A landscape with many peaks, sampled at points; each row gives a point and its height.
From any point a climber steps to the highest of the 4 points nearest to it. It stops when none of these is higher. Distance is the straight distance between rows; heights are no part of it.
<110> height 256: [125 137 127 159 104  92 132 135 127 182 129 119 119 153 131 116  94 118
 107 139 102 107 122 140 148 147 145 159  84 111  88 124 119 114  75 127
  99]
<517> height 329: [108  98 111  89 123 180 105  82 111 113 154 113 154 117 102 155 176 113
 113 163 152 169 129 121 117 158 166 172 124 119  73 135 177 164 115 178
 170]
<78> height 493: [107 137 144 109  64  96 188 108  77 115 182 123 135 114 142 145 127  96
 114 114 121 164  97  83 146 137 170 157  89 128 144 106 149 131  88 129
 138]
<1336> height 545: [142 155  87 172 174  97 111 159 161 128  92 151 130 160 108 121 111 155
 149 109 111  75 146 151 128 117  69  99 171 150 164 159 135 126 166  31
  95]
<92> height 26: [100  62 152  53 105 178 127 128 105 151 170 130 138  83 137 193 127  94
  95 145 138 175  93  43 158 117 196 171  80 153  83 103 168 162 122 226
 168]
<1093> height 521: [148 150 151  97  52 114 200 145 104 127 156 136 112 100 140 101 148 108
 148  64 175 199 101  33  80 126 182 104 130 112 146  72 133 140 125 115
 152]
<821> height 512: [128 165 138 147  46  56 217 134 112 109 162 142 105 119 187 121 126  70
 116 106 124 138  96  78 165 139 152 146  69 126 139  95 133 116  74 121
 141]
<161> height 537: [152 179 140 113 103 136 166 136  84 134 139 129 114 115 130 104 150 128
 141 105 160 162 109  63  92 120 167 106 119 108  99 102 163 135 126 130
 157]
<1558> height 351: [127 139 117  84 123 180 111 105 115 126 139 129 143 127 108 149 180 121
 129 129 159 173 127 103 110 145 148 149 131 102  83 137 180 156 124 168
 197]
<80> height 470: [138 170 164 161  92  84 196 165 148 143 136 122  76 146 195 116  87 133
  95 103 144 118 128 103 178 154 133 122  68 145 168 113 111  82  91 120
 120]
<468> height 532: [109  98 125 112 183 201  64 146 156 112 103 135 121 143  91 118 160 148
 148 131 125 114 137 202  90  65 111  92 169 130 136 146  83 144 164 136
 140]
<241> height 332: [117 125 122 144  87 119 141 114  97 145 145 118 130 148 119 128 108 118
 101 157 110 139  98 127 137 164 161 165  89  96 114 109 164 130  80 120
 121]
<1184> height 506: [125 142 133 123 120 151  96 148 127 135 115 131 122 124 124 116 130 133
 131 151 153 108 121 150 110 136 121 119 143  97  87 129 102 105 136 163
 122]
<930> height 573: [131 109 132 120 147 162  63 153 130 115 114 143 144 127 116 135 128 144
 151 158 123  84 130 172 112  99 114 138 144 126 114 132  90 135 129 163
 109]
<1599> height 520: [125 134 108 115 138 179  78 125 119 122 125 141 150 148 116 129 155 141
 147 162 145 132 122 144 102 152 138 142 147 106  71 129 131 129 104 155
 149]
<940> height 487: [120  77 126 135 211 166  69 133 147 118  99 124 139 151  89 150 153 165
 123 147  86  88 164 199 111  70  93 122 149 148 146 147  81 148 167 139
 131]
<664> height 403: [166 168  83 169 170  74 144 137 166 133  91 140 137 171 105 110 108 137
 166  77 145  84 144 137 116 122  63  74 191 144 161 157 112 106 180  55
  95]
<1254> height 317: [125 108 110  77 131 186  87 113 126 107 136 140 152 138  99 143 196 111
 126 128 167 161 126 114  81 140 132 171 149 122  59 144 168 153 114 163
 177]
<7> height 429: [149 183 161 121 132 141 142 128 168 121 108  99  91 112 142  67 122 152
 162  91 180 165 145 113  96 124 129  51 159 109 136 141 136  88 215 136
 119]
<841> height 510: [141 168  74 156 170  91  94 166 157 123  96 153 133 182  98 111 148 174
 140 118 138  77 140 163  92 104  65  75 211 148 169 165 116 128 187  46
  97]
<1537> height 302: [108  76 146  78 104 177 130  81  94 137 170 134 155  88 133 188 139 101
 109 174 141 192 115  78 153 157 167 169  97 140 114 136 181 162 112 192
 170]
<499> height 357: [109  89 128  86  99 148 137  83  92 130 158 133 163 110 135 162 133 114
 124 171 120 178 105 104 152 152 162 180  96 118 113 140 165 158 109 155
 168]
<446> height 607: [117  93 100 151 206 137  66 123 130 117 108 139 138 123 122 141 102 154
 105 152  69  84 163 190 151  82  65 152 126 139 136 148 114 139 146 118
 131]
<444> height 587: [125 102 123 142 154 150  71 150 145 131  95 146 154 133 125 142  99 132
 129 168 100  84 137 193 119 112 109 145 138 138 124 129  89 124 140 149
 107]
<322> height 362: [ 78  72 159  99  89 137 143  86  82 144 167 124 162  59 161 194 134 101
 104 166 130 169  85  65 167 132 168 187  79 153 130 125 163 147  88 200
 144]
<1270> height 371: [110  98 121 136  95 130 112  95  82 162 139 127 161 147 112 141 130 112
 107 181  98 131 111 150 140 164 134 178 106  98  81 126 135 153  71 133
 119]
<425> height 494: [123  72 122 123 229 210  57 140 129  96  96 104 128 154  78 154 165 162
 144 158  96  95 162 194 103  75 108 121 148 151 139 173  88 145 158 124
 139]
<656> height 603: [140 125  90 160 217 109 101 113 151 108  73 135 137 171 111 157 137 174
 121 157  83  83 175 188 140  95  32 146 150 150 158 171 124 143 153  58
 105]
<125> height 399: [165 162 123 142 130  94 167 122 170 142 107  95 115 126 125 113  84 134
 141  89 142 128 156 140 143 157  91 102 136 141 170 129 111  93 160 105
  98]
<1533> height 273: [147 138 128 159 125  90 139 135 164 163 134 102 102 143 145 109  70 132
 112 103 149 108 141 151 184 159 112 129  86 145 159 143  88  81 114 108
  85]
<918> height 589: [139 142 142  99  18  79 221 123  95  97 167 136 118  90 176 123 142  85
 130  79 161 175  94  55 113 133 174 119 109 134 143  94 123 125  98 119
 140]
<1515> height 410: [117 109 155  88  78 131 161 110 104 123 167 130 140  70 155 154 139 110
 129 116 157 197 100  49 138 132 178 134  88 133 139 110 158 147 120 161
 149]
<1383> height 447: [108 102 116 143 116 125  96 119 120 162 114 128 152 137 123 133 109 122
 110 149  97  94 132 159 149 137 118 178 106 116  88  99 118 129  61 148
  95]
<1123> height 574: [159 165 164 138  99 121 137 154 117 137 137 114 104 125 147  91 124 159
 134 125 157 135 126  94 106 146 161 103 119 101 120 123 128 103 144 139
 122]
<201> height 591: [131 120 110 154 179 103 109 108 163 126 106 127 136 127 127 132  85 139
 124 126 101  93 175 178 149 110  52 123 148 150 150 130  92 125 158  97
 108]
<998> height 392: [119 118 145  71  84 135 161 119  94 113 158 135 142  91 123 142 150 108
 125 100 145 193 109  46 119 138 183 127 108 123 127  84 169 157 126 154
 156]
<1388> height 539: [104 100 128  94 130 203  52 144 140 103 118 139 136 144 118 113 167 135
 140 126 160 116 116 181  86  93 137 153 164 120  72 145 124 140 107 161
 165]
<497> height 559: [ 97  87 109 111 151 205  43 142 124 105 121 152 150 142 101 145 138 140
 138 166 133  76 104 192  98  94 114 159 135 118  98 127  92 138 123 155
 148]
<847> height 490: [148 144 118 156 137  83 135 115 174 159 105  93 106 131 125 123  78 134
 133  99 132 112 167 146 152 162  87 115 121 157 162 130 110 101 135  93
  94]
<173> height 428: [146 157 158 156  80  79 178 163 114 140 146 128  76 159 166 113 105 118
  93 127 126 116 106 103 147 146 151 136  78 122 151 109 125  99  92 118
 138]
<721> height 391: [145 163 116 138 154 110 126 116 172 134 102 118 149 128 115 112 114 131
 152  99 131 129 130 156 125 134  85  80 171 140 149 156 109 108 170 118
 108]
<275> height 405: [139 138 146  81 110 150 156 114 114 124 169 149 118 105 124 142 158 112
 122  74 162 193 124  40 109 132 167 127 144 107 119  80 174 154 132 135
 179]
<1519> height 458: [121 100 142 103  65 108 165  97  86 121 187 123 137  82 156 159 133 108
 112 137 127 180 104  66 164 151 173 164  92 139 150 103 164 141 107 156
 139]
<471> height 499: [133 157 156 156  74  59 225 157 126 127 143 125  87 146 203 112 121  97
 117  95 139 125 118  80 169 146 141 121  67 136 156 111 132 101  85 118
 138]
<1285> height 501: [136 135 119 137 182 144 106 133 154 129  97 134 136 123 112 128 141 141
 148 120 123 112 145 169 107 101  97  71 187 125 148 142  84 112 185 136
 114]
<551> height 580: [125 148  59 175 173  94 114 154 161 131  79 158 130 171 112 112 103 168
 134 136 101  52 157 161 158  97  33 121 162 160 153 156 127 131 168   5
  90]
<1230> height 459: [127 132 124 158 133 118 101 145 139 160 127 125 133 138 125 123  97 128
 124 146 116  91 138 164 135 152 138 130 111 107 115 120 115 101 113 132
  82]
<216> height 473: [126 167 144 124 152 146 126 130 155 105 115 120 113 127 129  79 138 139
 163 117 151 137 127 142 112 123 115  56 181 128 118 149 111 107 182 149
 101]
<317> height 517: [140 149  87 165 163  91 141 122 165 140  88 129 134 151 121 116  83 125
 143 109 124 103 168 157 143 146  78 116 157 158 166 123 113 107 161  66
  85]
<1561> height 425: [145 152 146 135  81  94 173 130 103 131 164 119 102 137 165 123 128 103
 112 122 108 134  95  92 115 152 170 125  81 123 141 104 149 109  91 122
 146]
<555> height 604: [117 106  99 135 208 130  76 114 142 107 101 132 138 140 102 152 130 173
 107 152  67  81 160 189 127  92  66 135 131 144 161 160  99 147 152 117
 122]
<792> height 562: [136 102 124 153 162 110 104 127 149 143 102 132 140 121 126 124  95 120
 126 132 114  93 157 172 145 119 102 129 123 132 126 119  83 121 152 121
  99]
<565> height 384: [125 125 122 141 107 114 113 135 118 164 120 123 137 137 123 126 108 111
 100 165 100 102 115 148 153 153 132 168  89 127  88 104 131 112  83 129
 104]
<1369> height 465: [117 155 130 105 126 178  87 149 121 121 115 131 109 128 126  93 147 134
 147 133 168 128 111 139  94 120 134 102 147 112  91 153 118 123 149 151
 138]
<311> height 536: [124 102 129 122  53  65 209 118  96 104 182 128 133  82 177 157 119  85
 108 127 123 164  99  78 195 146 153 180  86 143 151 116 147 130  78 132
 136]
<845> height 596: [139 141  87 176 195  98 100 118 148 116  85 142 154 151 114 133 120 155
 125 142 100  66 170 172 149  96  40 129 157 141 161 157 108 126 157  49
 109]
<987> height 507: [124  73 127 113 231 211  45 151 158 100  99 111 126 152  74 121 169 152
 131 126  89 104 135 194  85  57 129 114 168 153 135 167 104 165 160 115
 155]
<1612> height 480: [123 149 128 106 185 174  95 141 170 125  77 131 129 165 109  86 162 131
 158 106 137 131 123 171 105  94  90  61 196 135 159 138  90 124 193 146
 129]
<976> height 486: [113 124 137 125  84 101 163  90  98 115 167 110 135 118 131 162 117 110
 104 151 110 164  92 117 165 158 167 181  92 111 128 125 180 126  73 124
 136]
<64> height 343: [127 143 145 167 108 106 147 149 151 172 112 113  97 160 146 115  90 136
 115 121 108 118 127 133 152 165 135 156  67 136 116 110 109 104  89 124
 105]
<441> height 530: [121 144 129 151  27  64 231 115 113  77 170 126 111 110 191 122 129  66
 129 105 128 159 106  82 186 143 147 167  86 142 149 109 144 125  64 125
 136]
<53> height 543: [149 183 161 125 113 142 133 156 130 134 129 109  89 107 131  70 133 142
 135 117 173 149 125  84 100 125 150  74 137 114 100 134 150 103 156 142
 134]
<1193> height 508: [154 152 112 152 157 104 132 113 177 142 106 110 116 122 124 118  64 136
 144 106 129 109 147 161 135 155  91  96 148 135 157 131 110  86 166 123
  99]
<655> height 498: [117  83 127 157 106 108 139 104  89 150 159 123 138 132 130 137 130 111
 103 168 108 160 111 142 181 177 150 198  79 122  97 127 161 143  59 125
 116]
<591> height 474: [129 148 133 120 140 168  90 135 150 127 106 125 107 122 117  88 131 142
 152 132 140 117 141 156 110 129 121  90 165 125 113 140  98 102 176 152
 113]
<1531> height 522: [100  91 141 132  82 105 156  92  80 141 179 105 135 107 146 157 120 109
 104 161  91 170  97 119 186 163 164 198  87 125 134 113 173 147  72 127
 140]
<545> height 585: [118 114 107 154 161 109 103 113 168 141  99 141 129 119 129 122  73 135
 114 131 109  85 178 169 183 128  67 142 123 145 154 137 100 126 142  90
  91]
<1368> height 149: [122  75 154  61 114 169 127 115 119 132 176 141 146  70 131 151 148  94
  96 129 158 189 124  53 144 120 186 147  94 132 110  83 177 162 140 216
 165]
<143> height 549: [107 122 109  93 139 201  59 130 133 129 112 143 156 136 108 127 163 142
 135 139 153 120 114 152 100 119 119 158 140 103  73 137 125 154 107 156
 161]
<1394> height 468: [114 124 130 106 226 166  96 147 161 103  89 122 128 185  86 103 182 156
 147 117 129 112 144 169  96  76  82  63 208 151 150 165  93 133 194 127
 129]
<600> height 481: [126  99 118 130 233 108  88 120 144 110  86 123 138 174  96 140 156 164
 135 145  95  77 163 186  96  86  61  92 178 144 163 164  97 140 175  83
 125]
<1381> height 554: [134 163 140 106 105 165 144 149 109 132 134 125 106 133 127 117 152 136
 129 108 170 165 116  55  89 129 167 110 139  93  78 114 164 133 136 134
 158]
<1281> height 558: [111 127 126 109 129 182  81 153 147 126 113 147 143 143 125 121 133 120
 146 135 148  96 124 174 101 104 125 120 141 130 112 145  99 126 135 165
 126]
<59> height 548: [120  84 115 165 162 121  68 137 110 157 121 147 142 118 117 155  92 147
 117 162  82  61 168 168 158  74  85 179 109 137 107 130 107 140  95 138
  97]
<1352> height 586: [143 170 149 124 110 150 128 149 104 141 130 134 100 113 125  96 150 139
 133 117 163 155 115  81  84 133 158 113 143  97  86 114 150 136 140 132
 146]
<952> height 469: [144 166 140 139 124 148 117 137 150 134 118 101 115 111 133  78 121 143
 139 128 156 139 119 142 108 144 141  69 147 103 117 139 120  94 171 146
 103]
<1360> height 337: [135 144 133 155 123 106 118 141 165 162 119 106 117 127 140 108  78 145
 121 133 125 108 142 152 154 162 116 137 110 140 126 125 108  93 125 131
  96]
<1524> height 516: [116 122 130 134 174 167  89 134 144 124 103 140 134 120 111 132 133 155
 138 134 116 104 143 179 103  96 110  90 167 130 140 144  70 131 159 143
 126]
<1484> height 485: [ 99  86 135 120  99 128 131  75  94 153 166 124 164 115 129 170 121 106
 104 177 113 171 100 127 163 181 172 198  90 108 110 127 175 158  87 154
 134]
<693> height 359: [ 83  52 169 113  94 116 132  83  80 149 170 119 162  95 162 184 112 104
  87 165  93 165  90  97 190 156 162 213  81 152 117 135 178 138  55 179
 130]
<949> height 259: [131 145 124 121  91 141 124 115  98 149 142 119 129 146 121 133 136 125
 142 159 120 133 106 118 102 145 164 145 123 104  80 124 156 131 107 144
 138]
<873> height 484: [128 153  95 164 149  89 146 110 177 160  95 120  93 158 123 122  66 136
 150  97 146 115 171 146 177 153  80 102 136 151 180 147 101  99 129  57
  88]
<547> height 529: [136 144 143 129  44  67 208 129  93  97 173 125 104 122 172 140 133  84
 117 105 116 142  97  87 141 147 164 145  94 128 153 108 149 121  75 117
 143]
<169> height 402: [138 157 162 122  63  97 204 133  85 102 164 132 115 102 158 133 162  98
 139 103 128 159  92  52 109 138 168 118 106 107 157  91 144 114  99 111
 147]
<660> height 577: [129 146  80 186 161  97 142 129 152 143  82 147 128 153 118 123  92 142
 141 122 120  78 180 153 167 121  49 121 156 174 159 152 113 130 140  21
  95]
<141> height 262: [127 135 129 124  89 133 171 103  91 122 159 132 129 114 130 149 144 129
 124 131 119 168 118  85 115 138 178 131 106 108 127 116 175 137 103 135
 161]
<875> height 566: [138 129 144 113  40  93 220 123 100  98 171 133 127  76 156 140 136  85
 126  98 133 172 104  63 145 139 165 150 111 132 157 108 145 134  99 137
 153]
<971> height 631: [132 113 122 148 133 120  98 137 137 161 112 127 134 127 125 126  91 142
 117 159 115  93 136 157 144 145 122 150 111 130  98 116 105 116  85 142
 105]
<899> height 588: [126 121  85 171 168  96 123 113 169 139  93 142 146 126 115 117  83 132
 127 120 111  78 181 165 161 121  42 128 146 143 161 140 112 145 148  54
 101]
<885> height 500: [136 141 120  96 104 161 118 132 119 143 113 137 125 148 119 115 157 135
 142 133 165 137 120 111 111 149 156 146 138  97  64 123 144 131 114 150
 139]
<301> height 365: [118 150 128 120 108 134 126 134 101 132 142 121 120 133 132 117 141 147
 140 145 146 149  98  99 111 146 159 120 120  86  82 131 154 119 116 120
 150]
<1101> height 528: [108  95 154 130  71  81 169  85  94 114 181 115 127  88 161 173 115  91
 115 145 120 173  94 105 185 144 162 190  78 143 142 130 170 146  76 145
 132]
<1407> height 124: [106  88 139  68 131 182 129 107 115 123 169 131 145 101 115 162 149 102
 117 146 143 200 133  84 134 137 169 173 106 132  88 120 175 163 142 192
 180]
<1276> height 475: [126 149 137 144  74  85 169 136 111 146 157 125 120 146 143 142 121 109
 103 144  88 139  94 124 162 149 160 164  71 128 123 105 154 117  67 119
 139]
<74> height 513: [121 164 135 162  26  55 251 138 112  94 154 149  93 118 194 117 121  61
 126  96 139 146 102  76 188 137 150 155  64 141 138 105 133 113  69 123
 157]
<523> height 409: [103  95 144  95  89 146 152  90  78 126 178 118 135  77 146 180 124 105
 117 141 134 188  90  60 156 147 166 141 103 143 133 114 166 153  98 162
 146]
<299> height 502: [127 116 114 138 202 134  92 140 153 122  96 132 134 142 100 136 142 161
 136 146  91 109 154 187 102  79  88  93 169 150 161 157  93 135 173 118
 114]
<529> height 600: [130 111 108 149 198 126  98 122 157 114  99 128 155 127 118 146 100 142
 130 132  94  80 166 179 134 110  74 129 156 136 155 144 103 144 166 119
 122]
<646> height 605: [145 128 105 158 158 104 123 116 171 159 111 127 127 122 119 116  73 137
 122 119 112  87 165 157 153 146  87 125 139 140 151 136  96 111 152 115
  87]
<703> height 599: [146 154 135 132  43  56 235 134 104 102 146 142 106  95 179 132 129  74
 133  87 149 161 100  65 123 136 180 113  94 128 151  95 133 121  89 113
 136]
<1063> height 551: [141 132 102 154 151  90 143 117 180 157 103 114 110 130 116 123  49 127
 136  94 130 112 163 141 170 155  84 125 118 148 161 138 115 110 139 104
  88]
<1118> height 448: [143 160 114 146 174 100 129 126 170 134  96 129 151 148 112 123 115 147
 158 110 137  88 156 162 122 133  67  82 183 146 157 143 109 121 178  78
  90]
<534> height 497: [133 140 131 127 149 150  95 123 145 139 109 131 145 119 121 112 110 137
 130 137 141 105 141 186 111 115 108  95 155 113 134 147  94 106 156 150
 126]
<1107> height 283: [102  90 106 130 127 159  74 114 103 136 123 150 173 148 122 156 140 131
 133 175 109 112 125 179 112 122 120 168 130 103  83 111 113 155  88 147
 125]
<1092> height 555: [126 169  77 179 172  95 113 174 167 117  91 153 112 182 112 106 114 168
 150 111 115  54 149 154 143 116  58  93 154 148 163 160 114 124 155  11
  95]
<61> height 463: [119 151 128 104 114 172 134 116  91 128 147 133 127 137 125 113 153 139
 127 125 157 163 106  90  94 139 147 141 137 108  83 120 173 137 127 135
 157]
<120> height 419: [140 159 119 141 135 105 112 126 149 137 102 127 124 117 134 107  92 130
 147 118 133 113 142 160 129 147 114  86 144 132 148 128  97 100 171 138
  93]
<273> height 576: [107 112 119 164 172 128  90 131 142 154 116 137 138 114 126 129  69 130
 103 165  97  73 175 175 156 117  85 147 127 139 121 131  91 121 117 121
  94]
<255> height 556: [144 156 139 111 114 162 108 142 118 126 132 132 102 134 119 104 158 135
 128 132 180 143 117  95  92 131 146 124 141 101  64 126 153 119 137 153
 140]
<403> height 531: [119  86 126 101 171 218  35 163 144 101 116 137 127 153  95 125 167 136
 141 126 138 109 108 189  93  70 127 135 152 135 100 159 122 149 138 140
 163]
<1479> height 477: [122  56 116 126 212 172  59 129 125  90  88 122 144 138  92 153 155 167
 124 181  60  82 166 191 119  72  77 146 139 135 134 176  94 157 146 112
 127]
<1335> height 467: [122 141 117 129 201 141 102 153 164 111  84 142 130 170 100 104 189 138
 152 111 132 105 125 157  88  93  96  61 204 149 169 155 103 131 202 103
 121]
<508> height 457: [139 143 148  87  74 128 168 116  89  97 172 137 122 111 127 127 152 104
 137  80 159 185 103  41  96 127 184 115 125 128 138  86 156 163 112 137
 165]
<1409> height 345: [115  82 116 147 124 118  95 120 111 161 119 128 172 140 107 143 109 110
  94 171  83  93 127 168 158 136 116 196  98 115  63  95 124 159  51 142
  99]
<1359> height 318: [129 146 134 156  92  99 145 136 106 149 148 120 125 161 133 126 111 125
 115 146  99 121 100 128 132 158 157 153  96 114 104 104 140 109  81 134
 130]
<443> height 560: [108  92 112 151 153 140  70 147 120 160 115 141 157 130 104 148  96 115
 120 166  98  77 156 186 144 100 107 167 120 110  94 119 104 136  92 135
  91]
<1094> height 613: [127  76  94 164 232 125  60 107 150 106  81 116 122 153 102 150 138 176
 112 169  68  83 175 211 158  78  36 173 127 145 135 167 139 135 129  99
 109]
<757> height 476: [127  60 106 136 239 178  72 120 136  92  77 120 142 165  86 161 164 179
 118 170  67  79 164 187 113  75  94 118 157 151 141 166 111 147 152 104
 129]
<122> height 561: [129 144  79 152 200  82 129 147 162 119  93 142 138 159  92 143 149 163
 136 124 103  74 161 167 124 116  58  92 171 134 166 160 107 131 189  68
 101]
<1058> height 496: [156 174 156 109  80 107 170 150  84 123 159 135  85 116 143  93 143 120
 133  88 162 157 116  55  84 132 174  93 133 116 126  95 154 125 123 113
 140]
<159> height 303: [133  70 172  60  98 165 153 132 114 132 172 137 147  51 135 160 142 107
 113 106 168 210 118  47 131 130 187 143 103 135 113  87 162 159 145 196
 160]
<344> height 514: [147 157 101 139 191 109 119 146 146 111  97 139 132 169  94 116 157 156
 148  97 127  86 142 166 112 114  64  62 200 137 156 168 101 129 178  92
 120]
<733> height 325: [115  84 108 128 112 130 112  97 112 147 132 137 181 138 108 154 125 126
 111 186 105 137 126 161 147 143 132 192  95  95  77 117 144 163  66 131
 126]
<713> height 358: [140 103 172  68  80 144 161 125 125 116 165 143 132  62 138 140 149  99
 107  84 177 218 103  45 119 132 188 132 121 141 137  81 163 171 148 170
 159]
<1030> height 626: [162 173 172 133  92 113 165 161 119 129 140 120  77 123 167  84 130 153
 127 107 164 134 127  87 103 141 156  79 105  94 132 112 125  89 149 120
 137]
<449> height 472: [113 123 116 149 119 138  94 129 115 140 131 129 150 133 135 127 111 125
 127 165 133 107 124 154 113 131 132 146 118 118  88 120 101 119 112 162
 102]
<712> height 436: [141 148 140  97  70 120 195 132  87 113 168 141 114  99 145 133 139 102
 133 104 138 162 100  53 108 137 182 132 102 108 131  96 158 133  99 119
 161]
<533> height 483: [132 158 116 128 190 118 114 127 164 112  73 149 140 174 103  87 174 147
 155  93 151 103 132 140  96 108  74  37 213 127 182 163 109 117 196  89
 105]
<76> height 407: [155 159 146 129 131 108 142 131 150 150 128  93 111 111 143  91 104 153
 136 103 144 131 146 134 111 149 141  85 142 114 133 126 121  86 153 139
  98]
<1451> height 563: [141 125 145  91  42  91 212 122 107 106 166 141 125  79 151 120 152  89
 151  68 181 212  84  37 105 135 195 111 129 138 141  87 117 130 120 144
 152]
<1586> height 546: [112 105 127  98 155 213  41 167 155 117 114 141 123 133 116 113 159 123
 142 135 142 111 115 174  91  91 121 117 179 124 103 142 102 122 158 161
 139]
<253> height 339: [161 171 150 149 121  84 142 132 178 139 122  96  99 139 152  92  88 143
 125 103 150 117 144 127 131 164 136  95 119 125 151 140 116  79 162 126
 100]
<645> height 331: [144 159 138 150  98  99 151 153 120 156 139 113  94 149 159 121 114 125
 107 139 107 116 106 116 133 164 153 144  94 106 114 119 142  93  95 111
 136]
<346> height 511: [119 139 137 149  62  74 187 131  97 128 171 126 106 125 161 143 126  81
 104 123 104 145  96 107 179 155 156 178  67 127 141 112 153 133  63 117
 129]
<465> height 602: [100  93 119 145 194 164  66 139 130 115 105 142 139 133 110 150 115 153
 119 176  92  68 171 189 128  65  90 152 133 131 135 133  81 138 136 143
 128]
<842> height 466: [156 167 149 127  69  93 180 152  96 126 156 119  95 126 154 107 123 133
 134  98 127 130  99  73 118 134 169 105  95 124 143 112 152  98 108 121
 153]
<213> height 488: [140 176 162 126  98 119 150 150 108 129 159 118 110 121 147 107 131 129
 128 113 132 153  98  71  94 133 188 112 107 103 114 112 149 112 125 117
 141]
<440> height 460: [115 108 112 137 227 150  96 139 164 114  91 123 144 182  92 128 192 169
 145 129 108  91 145 162  85  76  91  86 185 153 169 170  92 138 187  92
 129]
<1263> height 495: [133 127 144  86  71 127 175 100  92 115 179 136 133  84 156 154 141  90
 129 105 144 176 103  57 120 139 177 126  96 135 146 103 148 139 110 148
 143]
<739> height 489: [152 141 148  98  76 122 181 137  86 107 154 143 121  91 141 111 146 113
 127  79 160 187 116  32  88 123 182 114 121 115 142  73 158 154 122 121
 167]
<475> height 564: [152 175 161 118 110 137 149 153 134 138 112 108  89 109 150  81 120 160
 144 106 160 133 136 105 111 146 158  63 119 101 125 132 129  93 181 127
 113]
<463> height 557: [126 124 118 159 142 117 105 139 146 159 114 122 129 126 132 123  72 115
 117 148 117  93 164 168 147 125  99 143 108 141 128 132  90 122 115 135
  96]
<1616> height 404: [147 140 140 138 123 127 110 131 144 141 122 100 115 113 148 119  96 144
 142 130 145 102 133 166 124 151 121 101 134 113 138 132 103  99 143 149
 101]
<504> height 406: [100  86 109 116 108 148 112  72 101 134 147 144 171 133 122 152 131 103
 105 176 112 154 120 134 128 170 151 190 115 108  86 137 168 167  84 153
 126]
<849> height 437: [142 182 135 143 167 134 125 112 170 127  89 130 126 137 103  90 138 151
 161  92 142 118 136 149  92 116  91  47 195 126 166 148 122  94 191 142
 108]
<318> height 544: [123 133 145 121  28  64 205 105  95  92 175 133 119  89 168 161 129  69
 125 106 120 167  91  87 173 137 162 157 101 146 152 107 150 131  82 121
 150]
<724> height 482: [126  80 119 113 243 190  71 148 149  98  73 104 128 188  71 130 182 156
 135 122  89  93 156 180  73  85  97  80 176 155 150 176 104 165 183 117
 138]
<582> height 515: [106  82 138 126 207 214  51 151 153 104 106 112 123 134  75 125 158 146
 143 125 107 110 134 211 107  71 115 117 175 138 130 157  93 144 151 147
 149]
<1221> height 430: [169 175 114 146 181 107 141 138 156 136  90 114 129 151  96 102 143 144
 162  74 159 123 146 130  92 130  88  51 204 132 173 147 109 113 174 104
  99]
<852> height 411: [128 161 162 161 119  88 154 144 159 155 140 106  92 150 170 121  89 122
  99 117 121 106 128 115 155 160 147 124  77 143 139 119 119  92  96 125
 122]
<550> height 439: [102 110 109  96 118 160  92  89 118 119 135 137 179 146 111 148 160 128
 132 168 126 154 124 127 118 150 149 180 125 111  88 130 158 166 104 153
 159]
<1047> height 150: [111  94 141  82 114 165 148 102 102 117 174 129 151 111 120 163 146 125
 118 145 140 183 125  70 143 149 175 158 110 119 107 126 181 153 125 161
 169]
<455> height 570: [140 124 139  99  40  92 210 122  94 107 167 128 122  84 164 143 139  88
 136  98 153 186 101  36 119 137 175 118 115 131 154  80 136 139 104 146
 144]
<448> height 505: [138 173 156 118 124 161 119 145 144 113 110 105  99 100 131  78 140 150
 160 117 172 150 126 126 108 114 152  81 165 107 102 141 133  91 186 160
 117]

Where does a climber stop that starts at each point below?
<504>: <703>
<591>: <1094>
<1359>: <703>
<1537>: <703>
<821>: <703>
<940>: <1094>

For each start below, name every point that the climber comes to, in order.
<1368>: <159> > <1515> > <1263> > <455> > <918> > <703>
<64>: <852> > <80> > <471> > <74> > <441> > <318> > <875> > <918> > <703>
<1394>: <724> > <987> > <468> > <1586> > <1281> > <930> > <444> > <465> > <446> > <1094>
<1285>: <1524> > <468> > <1586> > <1281> > <930> > <444> > <465> > <446> > <1094>
